Each row is a point on a landscape with many valleys, with its height.
From any point a ball takes the steepest step (drop divided by distance) to one of its 2 nearest points. It stops when none of these is lower. Distance is the straight distance between rows; heights are no part of it.
K990: [ 87 131 127 151 107 137 124  99 130 147 116 207 113 147  97 122 186 180
  89  90 100 178 107]  height 42.9
K292: [ 86 152 124 151 124 110 150 113 139 164 125 186  88 128 124 127 198 139
  72 102 127 187 106]  height 37.0
K677: [115 156 125 165 146  94 130 110 120 149 116 166  91 110 138  99 180 120
  92 132 108 171 121]  height 30.5
K451: [132 141 119 102 138 123 118 179 135 108 111 104 172 145 123 133 106 156
 155 130 145  97 138]  height 33.1
K619: [181 133 144 156 131 106  95  37 121 159 134 105 122 121 197  90 104  17
 174 137 128 118 121]  height 27.8
K699: [117 120 138 111 125 145  95 154 139 109 120  86 168 130 124 114 116 115
 170 157 151  97 135]  height 37.1
K734: [133 126 123 155 145  73 175  73 188 172 195 116 110 111 130 106 171  49
 111 160 153 175 134]  height 46.4
K762: [105 117 112 128 127 119 140 153 146 119 144  98 124 117 111 124 114 130
 151 195 158 138 147]  height 55.7
K868: [142 103 148  94  97 196 100 148 100 105  86  79 150 124 156 144  90  85
 205 125 163  94 118]  height 24.2
K137: [131 118 129 109 127 149 167 157 177 123 146 123 129 144  80 167 163 199
  89 112 129 129 121]  height 30.6
K517: [167 130 128 101 157 125 147 135 136 100 113 126 178 186  91 194 128 200
  79  94 114 145 154]  height 33.0
K959: [ 92 130 132  99 108 142 201 148 173 182 170 129 121 100 112 124 193 104
  67 100 176 189 136]  height 65.7
K816: [153 126 142 110 114 160  56  85  91 125  89 134 135 117 189 104 125  78
 183 114 129  91  70]  height 43.0
K495: [107 141 119 160 127 122 110 154  82 103  44 135 129 123 126 153  92 130
 107 126 134 136 121]  height 64.6
K157: [191 133 123 110 144 122 103 115  98  81  98 150 191 172  95 184  99 181
  97  80 102 139 134]  height 37.6
K355: [151  92 117 119 122 175 109 149  92  83  75  77 151 154 143 209  78 140
 143 135 118 103 142]  height 29.8
K152: [148 115 143  81 102 188 119 163 103  95 112  75 184 147 158 186  72 106
 202 117 158  67 127]  height 21.0
K163: [165 125 123 156 123 102  77  18 111 146 112 156 112 122 198  85 129  40
 172 112 109 119 103]  height 29.7
K875: [134 112 122 140 103 176  93 118  65 143 101 111 123 115 187 126  97  60
 193 122 144  89 115]  height 9.9
K44: [124 136 130  98 146 125 150 153 185 111 175 116 124 132  96 152 148 174
 136 167 151 103 117]  height 17.1
K967: [117 122  97 132 110 106 106  84 137 145 152 181  92 150 109  92 157 166
 105 109  86 137  61]  height 25.9
K293: [131 100 138  98 133 156 123 170 104  76 105  76 159 136 129 189  85 125
 163 165 143  96 151]  height 33.7
K946: [ 95 147 106 103 119 101 162  99 170 154 180 158 126 115 102  72 178 133
  83  90 111 141 114]  height 46.6
K918: [151 136 115  97 145 124 123 157 132 108 125 118 177 178 111 158 121 191
 121 108 114 114 144]  height 27.6
K915: [149 134 123 175 142 110 136  83 162 170 141 147  82 119 150  72 159  90
 119 144 106 147 147]  height 16.3
K942: [120 137 132 134 143 124 152 145 155 165 168 133  94 112 129 104 173 138
  98 160 134 148 128]  height 35.1
K838: [114 114 164 173 128 120 142 137 118 129 101 146 115  95 126 151 141 160
 102 111 115 158 116]  height 27.4
K879: [104 142 102 139 112  74 147  77 153 175 155 151 132 130 118  67 159 113
  96 104 121 165 119]  height 42.1
K512: [138 115 136 156 145 147 147 159 110 104 107 143 119 100  93 157 126 154
  84 121 107 143 150]  height 35.0
K111: [122 138 134 142 157  99 141 147 125 156 141 110  85 107 140 111 147  89
 109 185 135 155 156]  height 27.9
K370: [114 110 163 157 146 129 132 143 141 145 150  70  95 105 133 136  95  52
 151 210 158 101 145]  height 36.8
K944: [151 101 146 102 115 171  95 131  91 110 141 110 155 123 149 127  97 117
 225 112 156  95 107]  height 27.2
K418: [136 126 145 123 132 147  92 121  74  65  71 138 172 140 149 153 109 141
 158  82 104 109 127]  height 20.8
K765: [136 124 142 153 110 161  96 133  78 130  93 127 131 100 160 121  96 112
 178 104 119 107 112]  height 14.9
K186: [ 96 147 100 142  96 124 161 149 150 131 109 140 118 141 106 125 168 164
  96 110 133 172 140]  height 60.0
K460: [125 132 106 117 108 106  95  97 123 142 158 137 127 148 128  91 121 156
 158 102 102  96  70]  height 35.5
K99: [154 150  95 140 154  90 136  62 165 179 177 152  70 155 124  60 164  80
 126 129 111 141 116]  height 7.5
K176: [130 115 107  91 139 134  98 132 132 130 175 117 156 114 108  97 119 128
 158 141 131  72  80]  height 40.6
K254: [157 108 130 122 110 172  96  92  79 144 128 102 118 102 207  97 114  17
 173 140 139  96 115]  height 14.0
K92: [127 106 120  98 151 136 111 116 154 113 180 100 138  99 117 119 128  92
 176 182 137  71 106]  height 41.8
K268: [131 122 156 174 127 126 116 140 102 133 100 121 119 102 138 127 107 136
 150 126 124 134 113]  height 20.4
K603: [164 123 162 106 153 125 134 162 100  84  99 121 164 131 112 181 103 170
 108 100 120 142 165]  height 44.4
K705: [126 104 165  90 126 130 135 170 152  81 150  76 144 117 122 178  81 144
 162 188 161  97 161]  height 37.5
K247: [149 127 141  95 129 155  68 105 123 135 120 113 130 141 156 100 132 110
 192 132 128  83  78]  height 41.7
K829: [130 147 126 183 139  92 121  65 138 181 117 185  83 132 155  90 179  73
  87 151 105 169 127]  height 23.6
K796: [127 121 129 105 115 148  71  82  72 115 129 171 134 138 149  81 103 126
 178  73  89  86  83]  height 23.8
K751: [109 121 185 120 134 120 157 182 143  99 152  80 109  93 109 163  90 108
 142 192 172  95 172]  height 40.8
K533: [155 110 118 101 126 178 106 132  84  72  66 101 188 166 143 185  95 130
 161  99 116  80 131]  height 26.0
K577: [142 127 133  79 129 167  81 110  93  83 110 133 179 151 132 114 109 141
 175  77 101  82 111]  height 15.1
K656: [126 148 140 134 143 126 122 132 137 133 147 131 104 133 112 115 164 171
 111 119 124 139 111]  height 40.0
K827: [109 113 129 152 143  92 182 118 200 168 178  97 105  99 119 112 147  66
 125 184 167 165 153]  height 49.3
K797: [128 151 118 143 147 115 156  77 184 182 178 150  67 134 112  89 194 114
 108 129 130 154 111]  height 14.6
K481: [119 151 128 151 116 110 108 114 108 145 133 169 117 157 119 132 158 199
 115 108 104 151 106]  height 43.5
K866: [124 148 112 139 114 121 138 155 130 131  80 134 132 165 114 143 131 191
 108 110 134 159 132]  height 63.4
K318: [156 118 150 114 160 146 159 187 132  97 143  92 172 149  80 231  90 171
 102 156 149 123 182]  height 51.3
K2: [111 139 136  85 133 129 143 145 198 136 187 117 136 156  72 132 163 201
 106 133 141 133  97]  height 24.1
K589: [109 144 108 169 120  82 105  62 130 170 139 241  83 127 135  76 138 130
 115  91  90 137 101]  height 41.2
K642: [125 122 113 127 131 104 105 105 119 150 157 122 155 110 151  84 121 110
 164 123 121  80  78]  height 38.1
K682: [155 117 131 101 122 143 115 151  76  99 102 106 153 131 140 160  85 143
 199 112 140 115 119]  height 30.3
K498: [105 143 108 151 109  97 135 160 115 124 108 116 140 121 131 112 118 129
 104 133 147 149 141]  height 59.2
K937: [ 99 132 125 128 128  94 161 134 165 150 177 100 127 118 103 126 148 116
 143 181 174 155 143]  height 52.7
K925: [127 106 178 114 120 183 109 163  88 107  69  71 118 123 141 136  77  66
 184 149 158  94 142]  height 27.1
K348: [102 119 150 155 118 144 123 155 114 125 117  68 103 113 125 126  77  77
 152 171 152 104 148]  height 34.0
K259: [146 113 143 133 104 173 110 156  68 100  43 109 146 131 155 162  58 106
 131 102 128  98 149]  height 33.9
K25: [124 113 140 124 151 142 127 144 159 125 172  90 124  88 139 141 100  68
 163 215 153  58 133]  height 39.4
K977: [112 124 146 127 143 137 149 150 175 135 192 106 128  91 121 124 126  81
 137 210 155  96 179]  height 42.6
K299: [143 112 135 123 145 162 154 168 152 101 121 121 138 131 103 168 135 186
  74 129 103 125 154]  height 36.9
K314: [139 141 132 117 117 138 144 129 119 115 111 184 132 155 116 157 148 213
  69  71 105 175 151]  height 73.7
K76: [113 115 161 119 122 134 176 196 138 116 134 101 122 116  83 173 110 139
  99 149 164 157 188]  height 52.3
K261: [137 124 120  87 118 180  67  97  61 112  85 163 170 149 163 121 114 123
 183  60 101  90  80]  height 19.8
K714: [146 120 116 153 136 131 120 166  90 101  55 122 142 145 112 194  97 156
  92 128 126 131 132]  height 66.5
K277: [138 125 135 153 151 116 116 110 129 149 143  99 104 110 149 102 129  71
 144 173 124 125 129]  height 21.7
K969: [146 129 122 103 119 152 180 145 144 110 121 139 127 141 105 190 157 195
  55  78 121 184 157]  height 75.9
K943: [164 112 128 137 120 159 108 166 103 119  90 108 139 119 131 130  81 141
 103 139 123 105 142]  height 42.0
K67: [158 137 118 152 125 125 132 145 105  99  30 162 141 160 115 195  94 184
  79  92 121 164 153]  height 68.8
K361: [133 119 141 151 132 102 114 117  96 127 109 160 105  88 154  98 135 104
 120 144 101 174 135]  height 37.3
K963: [119 124 107 114 115 135 140 122 155 136 144 159 144 184  81 123 133 206
 108  78  95 136 123]  height 58.1
K492: [187 123 130 125 125 175 114 156 100 102  43 106 156 153 140 159  57 153
 113 108 138 107 163]  height 37.4
K981: [138 135 160 135 141 132  97 115  99 142 135  91 125 110 170  95 113  41
 165 159 134  96 126]  height 17.8
K809: [ 90 138 106 145  98 110 173 160 158 135 112 104 116 107 123 117 144 126
  82 155 152 173 157]  height 54.2
K364: [116 141 115 171 106  99 124  90 121 147 116 239 100  94 140 103 140 151
  76  86  89 145 111]  height 45.6
K902: [111 123 119 106 116 131 155 139 170 162 165 143 141 158 112  93 160 183
 115  93  95 134 140]  height 54.9
K739: [118 132 116 115 125  85 127  93 159 138 205 116 120 121 127  91 136 123
 164 142 134 122 109]  height 41.9
K6: [113 140 151  91 146 130 161 181 200 107 155 117 142 129  99 193 130 170
 137 191 165 106 155]  height 24.5
K920: [160 130 111 133 127 131 116 123 121  99  60 189 145 144 117 157 127 190
  99  81  94 149 140]  height 71.2
K212: [124 127 131 140 130 133  77 115 127 125 120 108 136 144 128 107 132 126
 175 151 135 119  93]  height 39.9
K597: [119 105 150 153 102 158 112 153  90 106  75  83 121 127 140 150  80  97
 157 138 132 109 153]  height 30.4
K715: [121 141 108 153 134 109 118  67 145 163 165 172  56 132 112  92 180 129
  99 122 102 157  86]  height 20.5
K950: [202 131 141  97 173 134 127 133 113  77  90 108 194 163 113 203  78 159
 100  96 104 127 174]  height 40.9
K169: [108 126 123 104 134 129 182 177 147 121 161 121 125 103 102 156 148 159
 100 143 153 162 161]  height 57.2
K388: [102 137 101  97 108  99 126 107 151 129 186 114 136 149 118  85 139 169
 139 116 122 114 100]  height 38.8
K528: [134 145 113 178 138  95 105  85  77 140 114 151  98  92 168  94 117  57
 136 130 123 148 130]  height 36.7
K289: [ 89 149 125 159 116 113 198 146 148 160 120 108  73 105 124 120 151  83
  75 146 156 178 156]  height 48.5
K675: [ 95 134 122  97 122 120 205 160 167 141 174 120 112  95 108 143 177 117
  82 158 185 186 152]  height 61.9
K513: [122 135 110 132 146  73 157  69 186 157 225 116 118 118 129  92 162  80
 128 146 141 132 115]  height 44.3
K630: [162 140 139 180 158 103 111  69 132 159 158 111  93 108 174  93 120  33
 140 158 120 114 146]  height 25.4
K867: [114 127  76 127 116 134  69  93  69 103  99 152 127 130 145  99 127 117
 155 126 103 108  91]  height 28.6
K987: [124 124  86 120 125 124  85  95  96 124 115 183 108 154 119 108 139 175
 122 117  75 118  72]  height 30.9
K190: [ 81 139 120  78 106 136 207 151 200 167 190 145 130 125 103 131 208 150
  87 111 164 163 120]  height 68.7
K795: [114 137 107 154 133 107  82  85  94 141 130 173 114 124 150  79 132 105
 143 123 109 129 104]  height 32.9
K598: [116 114 118 140 152 120 165 163 131 105 132  98 129  98 112 149 114 141
 141 127 115 105 142]  height 47.3
K118: [103 145 122 150 125 114 189 138 161 172 127 149  81 118 127 125 196 106
  84 127 158 202 126]  height 43.1
K249: [100 158 107 162 118 112 105 137  87 129  83 166 132 117 129 103 116 130
 111 122 128 146 116]  height 62.3
K437: [144 109 177 112 140 137 158 193 117  96 117  99 150 143 110 190  87 149
 109 145 144 145 194]  height 48.1
K757: [ 92 133 122 111 100 127 160 117 166 164 165 172 122 154 110  89 177 175
  70  68  99 146 111]  height 51.0
K301: [115 109 157 135 137 122 152 176 133 115 164  90 132  88 136 143 100 109
 152 152 127  87 146]  height 44.2
K740: [124 153  93 151 109  98 107  84 131 161 132 189 111 131 135  60 136 118
 105  94 112 136 116]  height 37.2
K835: [139 124 121  71 139 132  98 125 127  91 133 135 172 169 118 129 125 185
 154  84  91  94 113]  height 21.1
K778: [101 149 114 132 119 102 150 146 150 133 140 109 136 116 149  89 133 134
 124 120 120 125 152]  height 62.2

For each start below, name the point where the ball stops.
K92 -> K152
K163 -> K875
K301 -> K577
K481 -> K875
K977 -> K152
K937 -> K460
